Points on a hilly landscape, in no order, each with its height.
From any point a climber steps to the highest of the 2 points nearest to it. It stops when none of these is higher. Distance is the straight distance between rows; heights are no part of it.
Q_731 h=15.2: [114 186 155  77 113 143 144 184 150 128 104 142  96 139 128 183 137  69
 103 131 143 155 131  94 113  93 119  66 112 161 104  93]
Q_508 h=14.0: [ 78 127 131 153  94 152 171 120 122 158 137 114 109  92 137 109 140 140
 113 120 170  98  79 143 203 116 121 116 151 156 117 127]
Q_392 h=33.6: [147  69  97 158 130 129  94 150 151 124 144 130 176  71 135 146 128 169
 168  44 116 183  96 126 135 152 106 135 119 169 172  92]
Q_263 h=52.2: [ 94 116  90 176 107 149 111  78 127 123 110 132 136 124 160 115 117 191
  98 115  96 108 101 135 152 127 101 132 152 124 151 176]
Q_780 h=18.9: [ 88 168  90 122 166 136 189 137 103 102 107 137 111 130 165 103 134 152
 107 114 145  78  69 145 176 167 142  62 146 127 136 136]
Q_677 h=66.1: [ 81 185  80 110 147 145  95  63 158 113 126 179 124 150 108 128  73 183
 123 121 129 112 133 118  41 109  89  82  84 122 132 127]
Q_520 h=38.4: [123 120 163 145 128  82 108 160 128 168 129 108 158 127  93 137 134 123
 136 178 166 122 143 137 123  64  95 181  93 122 116 110]
Q_150 h=22.7: [127 175 102  77 104 122 153 165 131 111 148 164 116 109 186 191  99 151
 144 125 115 158 125  85 125 136 133 117 142 162 119  84]
Q_726 h=41.8: [155 130 145 146 108 131 178 126 119 122 190 150 125 115 132 135  63 131
 171 157 139 160 105 132 146 126 127 138 152 142  98 145]
Q_240 h=38.5: [146 154 145 131 120 120  62 131 121 128  73 132 193 143  92 121 114 149
 114 176 129 122 149  77  74  67 110 103 135 150 109 120]
Q_123 h=21.8: [ 94 159 124 106 130 171 147 102 103 111 159 122  94 133 153 106 133 118
 130 112 125  90  89 140 125 191 175  49 146 123 138 159]
Q_26 h=20.6: [145 127 126  86 164 142 122 127 163  68  82 183 105 156 146 149 104 131
  81 150  98 135  94 131 129 122  87  78 118 117 123 104]
Q_5 h=32.7: [149  58 162 110  70 166 152 122 146 105 121 123 127 103  93  94 100 128
 117  87 143 124 103 135 153 194 153 179 158 156 122 106]
Q_304 h=38.6: [126 124 199 126 101 164 123 132 155 135 129  90 134  76  81  94  93 123
 107 207 162 126 131  86 144 159 149 154 138 138 100 136]
Q_629 h=51.3: [149  99 114 174 120 149 115 106  85 139 123 115 172 152 106 128 116 107
 170  84  84 151 176 159  87 131 123 168 117  95 158 161]
Q_725 h=43.0: [164 133 141 108 134 126 108 126 131  78  82 138 136 156 142 181 144  83
 137  98 105 160 179 109  93 143 145 148 127 112 178  91]
Q_519 h=16.2: [ 99 113 130  98 173 112 155 129 137 120 112 140 147 116 130 135 146 115
 102  92 126 122 103 156 136 129 143 115 125 126 148  71]
Q_851 h=51.9: [164 124 177 138 129 113  66 140 162 104 122 103 147 113 114 143 145 180
 133 170 165 130 120  98 121 133 116 153 105 154 157  71]
Q_582 h=28.0: [137 147 136 128 143  98 119 147 155 163 102 113 139 176 123 131  99 116
 113 162  71 121 113 150 114  41 129  85 114 148  91 146]
Q_585 h=15.6: [108  86 133 142 177 102 106 131  76 158 129 128 182  80 123 100 134 160
 153 177 104 150 173  87 112 147 171 147 139  86 134 118]
Q_612 h=43.6: [127  80 127 120 151 110 126 116 114 183 110 120  87 143 165  96 199  37
 113 112 101 128 124 139 168 124 136 145 112  71 114 155]
Q_322 h=30.8: [192 145 125 140 108  90 139 156 124 112 111 113  88 198 154 138 134 154
 129 159 105  98  99 152 158 114 136 116 155 145 108 159]
Q_743 h=45.9: [136 107 187 108 119 149  72 134 179 134 132  61 151  68  80 100 133 165
 125 165 156 126 144  87 126 156 135 151  93 160 131  86]
Q_922 h=57.2: [ 71 186 114 127 135 164 140  69 144 120 151 151 140 124 116 142  56 158
 149 125 114 129 118 140  51 150 144  75  95 120 154 140]
Q_832 h=31.9: [121 168 121 194 141  88 154 122 150 139  90  74 142 141 111 126 159 159
 122 117 150  94 119 154 169  87 130 122 119 133 173 146]
Q_214 h=57.1: [147  94 154 133 125 141  95 117 100 169 109  80 182 133 110 120 155  64
 158 106  90 146 203 134  95 139 152 173 103  96 145 138]
Q_48 h=36.5: [164  65 117 150 160 110  94 115 181 106 117 152 140  93 145 165 138 112
 149  56 117 186 121 146 144 138 125 175 109 133 164  93]
Q_327 h=37.8: [155 102 145  73 125 149  90 126 142 138 144 144  99 122 137 113 157  84
  94 154 130 142 143  90 144 105  77 116 130 136  78 129]
Q_55 h=32.5: [125 121 190 101 119 170 153 132 135 157 143  75 103 100 100  88 130  76
 111 168 138 111 136 123 152 169 187 140 138 128  91 141]
Q_79 h=16.6: [ 88 137 100 134 144 142 153 144  94 136 131 134  81 114 167 106 150 152
  93 148 145  85  66 133 188 120 124  96 149 132 101 150]
Q_785 h=19.2: [115 194 139 108 119 124 164 164 145 135 119 126 124 109 163 178 131 119
 117 135 135 152 107  89 148 104 136  93 141 160 122  88]
Q_804 h=29.2: [169  63 141 109  38 127 131 167 141 104 126 134 113 150  98 130 158 127
 107 118 167 112 141 134 165 106  58 135 150 164  92 113]
Q_613 h=21.7: [144  66 146 123 117 114 109 120 132 152 178 115 114 114 133 117 137  96
 150 120 126 149 143 146 141 130 115 210 107 112 119 129]
Q_653 h=33.5: [191  75 150  74  82 141 110 159 140 119 154 116  61 137 123 102 168  89
 103 135 151 117 134 105 181 146  92 121 143 153  78 146]
Q_696 h=11.0: [ 55 133 112  70 154 131 103 137  76 139 165 115 135 115 152 118 137 170
 132 143 105  81 165 139  92 133 178 133 127 131 116  87]
Q_126 h=8.6: [155 118 153 141  82 117 152 156 171  75  77 147 107 162  88 196 136  66
 131  92 176 159 167 139 136 108  92  93 137 123 132 108]
Q_555 h=47.3: [ 85 174 100 110 177 129  88  90 132 159 177 145 110 104 143 107 171 132
  97 146 147 104 128 114  97  83 100  70 105 122 103 135]
Q_303 h=6.5: [172  84 167 131 105 127 150 132 146  88  61 142 121 163  66 128 176  50
 112  91 176 136 145 159 158 127 119 125 133 119 118 103]
Q_699 h=11.9: [ 92 163 144 134  47 191 124 103 136 170 136 104 108 134 143 148 127  80
 118 108 113 131 135 127 130 115 116 129 115 146 120 154]
Q_496 h=30.5: [128 144 134 129 137 154 148 106  91  97 145 139  82 142 145 137 148  81
 133 130 167 113 140 131 128 192 132 178 134  71 153 138]
Q_190 h=51.5: [ 84 148  92 106 202  99 145 118  98 146 179 162 129 103 152 105 162 128
 122 147 153 119 129 119 121 114 104  98 124  82 119 126]
Q_607 h=41.3: [139 190 119 151 155 110 124 121 100 146 134 162 127 140 142 126  92 133
 135 231 130 141 133  87  97 113 124 121 154  94  74 171]
Q_291 h=26.8: [112 153 165 164 125 174 137 112 111  91 121 133 133 101  94 145 103 125
 136 141 168 131 134 123 106 194 152 167 120  97 175 120]
Q_184 h=34.1: [116  84 152 115 167  95 120 155 117 185 163 111 169  82  83  86 161 122
 128 161 166 135 142 113 129  88  97 147  96 117 102  94]
Q_30 h=49.4: [ 88 193 104 133 128 165 110 106  98 142 118 140 111 166 115 104 110 155
 101 164  85  81 132 142  69 120 153  70 133 132  85 179]
Q_861 h=47.0: [123 118  87 156 144 104 164 120  94 127 127 125 145 172 119 121 122 128
 143  89 107 123 154 174 103 108 113 166 127  89 166 158]
Q_101 h=42.7: [117 149 101 103 145 154  74  87 120 150 144 159 107 107 158 101 170 102
  85 147 120 136 127  64 125 104  87  79 143 124  92 157]
Q_760 h=48.7: [155 125 141 110 162 112 125 136 111 135  85 118 110 160 154 140 177  48
 119 127  97 142 148 108 131 133 161 143 135  97 136 127]
Q_64 h=32.6: [161 143 144 103 145  87 123 174 115 125  79 144 166 170 108 117 117 114
 111 175 108 128 142 111 103  57 110  72 139 138  92 127]
Q_56 h=39.4: [112 114  99 147 157  77 150 147 101 170  79 118  92 171 149 101 179 112
 103 136 105 104 116 147 169  88 112 138 117  69 131 158]
Q_633 h=11.8: [125 107 140 161  80 155 165 106 146 132 127 107 128  90 115 105 156 122
 141  72 200 126  85 125 205 135 117 100 138 161 143 118]
Q_196 h=40.5: [120 186  80 117 156  93 172 138 151 135 155 107  97 191 164 133 108 163
 127  88  94  68 115 188 127 140 155  97 113 141 168 183]
Q_757 h=46.7: [ 79 134 116 174 141 152 127  75 160 137 115 137  94 124 163 151 106 123
 104 128 105 134  98 163 159 109 116 183 113  99 146 159]
Q_431 h=28.2: [130  97 168  96 131 156 111 105 140 121 172  69 103  79 132  82 145 103
 133 136 130 119 139 118 133 221 198 155 144 122 138 150]
Q_484 h=47.1: [148 143 116 144 177 114  59 148 147 103 140 131 159  99 110 155 143 201
 167 132 159 149 128 110 104 143  99 133  73 135 184  65]
Q_795 h=51.7: [ 96 163  72 182 142  97 174 128  79 152 164 139 173 100 142 131 102 183
 166 145 128 151 152 117 110 132 138 161 149 104 134 155]
Q_225 h=27.8: [188 100 126 116  98 105  88 122 132  93 152 124 102 156 182 135 113 182
 139 143  89 112  91 134 137 146 146 154 156 148 131 145]
Q_13 h=56.3: [128 106 115 174 109 176 119 128  77 127 114 134 187  96  79 103 146 141
 132 106 154 147 138  96 130 153  85 131 145 124 150 135]
Q_797 h=57.8: [106 183 100 119 135 148  77  80 141 131 109 162 115 165 103 114  72 166
 102 169 107 100 123 127  46  79 118  81 110 143  84 136]
Q_539 h=18.3: [101 131  96  63 179 117 147 150 153  84  94 174 119 149 157 143 125 140
  91  93  96 112  97 158 125 128 119  74 109 127 146  85]
Q_57 h=50.2: [122 136  70 187 137 130 107 108 100 126 110 143 189 106 111 103 138 201
 122 117 132 139 132  86 124 121  80 108 152 127 162 155]
Q_153 h=25.6: [167  77 102  98  95  88 123 171 144  73 117 172  95 172 132 163 142 149
 105 118 128 136 139 136 156  96  67  80 161 141  93 122]
Q_76 h=17.7: [128  75 135 152 150 138 100 144  82 173 184 119 156  65  83  89 120 151
 176 185 131 166 177  95 102 181 137 184 115  91 107 151]
Q_186 h=27.2: [187 164 138 112 106 102 161 183 144  91  77 108 100 209 122 154 131 131
 130 126 117 107 100 151 146 123 155  44 139 170 122 126]
Q_688 h=39.0: [180 109 121 156 162 100 130 105 173  71  82 152 133 153 130 164 125 112
 146  62 106 180 130 165 124 148 139 142 113 119 179 115]
Q_274 h=11.2: [128 168 155 123  94 117 137 173 169  98  71 151 132 161 104 196  96  76
 127 124 149 159 158 119  96  70  90  86 114 145 131 111]
Q_92 h=37.3: [146  94 158 134 124 131 172 121 143 111 165 143  91  96 130 115  93 118
 139 133 169 143  77 155 180 176 153 168 148 134 112 115]
Q_117 h=42.6: [ 91 138 114 172 145 118 117  81 174 159 185 108 116 103 167 143 127 140
 135  99 123 128  93 170 152  92 121 134  90 132 151 158]
Q_959 h=4.6: [172  78 159 154 131 154 145  92 122 117  77 122 149 149  70  78 161  62
 132  86 141 126 129 162 157 168 178 148 143 108 129 129]
Q_659 h=19.7: [172  84 143 154 154 138 102 126 114 169 193 115 154  87 107 111 122 106
 178 134 130 180 139 115 122 157 121 156 109 115 125 151]
Q_774 h=44.7: [137 146 163 151 115 112  50 132 130 136 112  98 165 137 110 141 103 167
 138 198 128 103 149 114  93  78 133 159 114 149 113 119]
Q_970 h=13.1: [100 129 134  96 138 133 102 135  72 129 120 117 138 127 148 115 136 158
 115 186  94  96 167 103 104 153 180 147 156 112 122 113]
Q_352 h=28.4: [135  70 163 112  65 148 153 145 128 107 118 137 137 135  95 134  76 129
 115 116 112 130 131 161 123 133 134 193 149 151 114  89]
Q_605 h=36.4: [137 161  99  99 157 116 165 168 128 114 139 121  61 166 182 157 129 107
 125  87  82 110  96 186 138 155 181 128 111 137 125 141]
Q_806 h=24.6: [102 106 132 103 128 170 120 103  95 137 176 115 125  94 170  90 123 117
 130 118  90 108 107 118 132 184 195  94 165 132 123 163]
Q_300 h=67.5: [121 111 144 157 100 142 127 151  61 172 100  94 191 110  76  99 163  88
 148 132 143 133 196  86 112 137 125 158 136  97 133 140]
Q_41 h=28.3: [122 137 136 181  95  99 143 124 152 187 119  61 171 134 118 121 146 140
 127 113 127 102 113 171 168  56 124 108 114 164 127 137]
Q_666 h=46.9: [116 157 114 167 124 120 163 125  83 150 186 165 147 119 116 126  64 152
 168 183 139 149 144 123  93 130 126 166 145 105  87 158]
Q_523 h=43.8: [153 166  90 156 167  88 176 121 134 116 151 127 133 176 127 125  94 151
 159 101 121 113 144 168 113 132 117 120 111 114 171 183]
Q_321 h=15.1: [106 178 154 124  92 154 130 124 139 160 158  92 129 102 138 163 127  90
 146 122 134 142 148 100 116 123 163 129 124 147 142 116]
Q_404 h=56.7: [110 170  55 128 171  61 188 150  86 159 149 158 162 124 148 117 124 155
 146 139 133 144 161 102 105  95 107 127 143  97 122 133]
Q_763 h=24.2: [137  79 163 119  79 149 116 139 136 139 136 108 128 119 106 142 101  93
 150 122 135 148 178 138 114 141 127 252 112 122 122 113]
Q_173 h=33.3: [111 153 107 116 160 133 184 130 106 120 150 150  58 152 169 143 140  68
 130 106 132 113 110 173 145 167 155 156 119  86 130 141]
Q_672 h=35.4: [126 153 110 173 141 103 153 125 140 136  52 103  97 170 140 134 180 116
  97 109 136  89 106 167 181 105 151 160 131 120 143 138]
Q_941 h=26.3: [136 131 107  76 102 130 133 135 127  95 151 189 162  99 135 143  82 177
 154 113 128 168 133  71  83 139 114  98 151 159 120  73]
Q_617 h=29.9: [143  92 141 108 109 129 131 144 148 100 147 136 171  74 121 139  92 187
 161  96 133 163  91  88 123 160 133 114 142 177 153  70]
Q_501 h=13.8: [123  91 134 131 130 119 146 115 165 102  97 137 132  95 120 117 177 118
 111  58 182 140  78 126 182 143 123 116 130 153 156  80]
Q_271 h=23.0: [146  81 120 112 111 127  94 107 171  75 111 185 127 132 134 151 113 159
 108 114 117 166 111 113 125 101  49  98 124 133 134 118]
Q_20 h=24.8: [135 117 136  82  65 136  90 137 138 113 162  98  80 139 175 156 138 149
 139 103 114 107 135 128 121 154 161 184 140 166 142 108]
Q_446 h=43.3: [ 81 185  85 132 150 125 139 112 127 161 148 111 111 170 130 107 100 175
 115 138  73  70 137 185  88  99 160  93 115 131 117 192]

Where does a climber stop that starts at each point below?
Q_501 | Q_404
Q_970 | Q_404
Q_605 | Q_300
Q_303 | Q_760
Q_804 | Q_404
Q_959 | Q_404
Q_633 | Q_851
Q_321 | Q_760

Call two points neighbours if one is among the 2 nearest of the other. Go from one point of each pair to the other, from neighbour to neighbour, staying as high as possible. Name the lowest point that can't be avoided.
Q_263 / Q_300 | Q_57
Q_760 / Q_851 | Q_392
Q_263 / Q_677 | Q_196
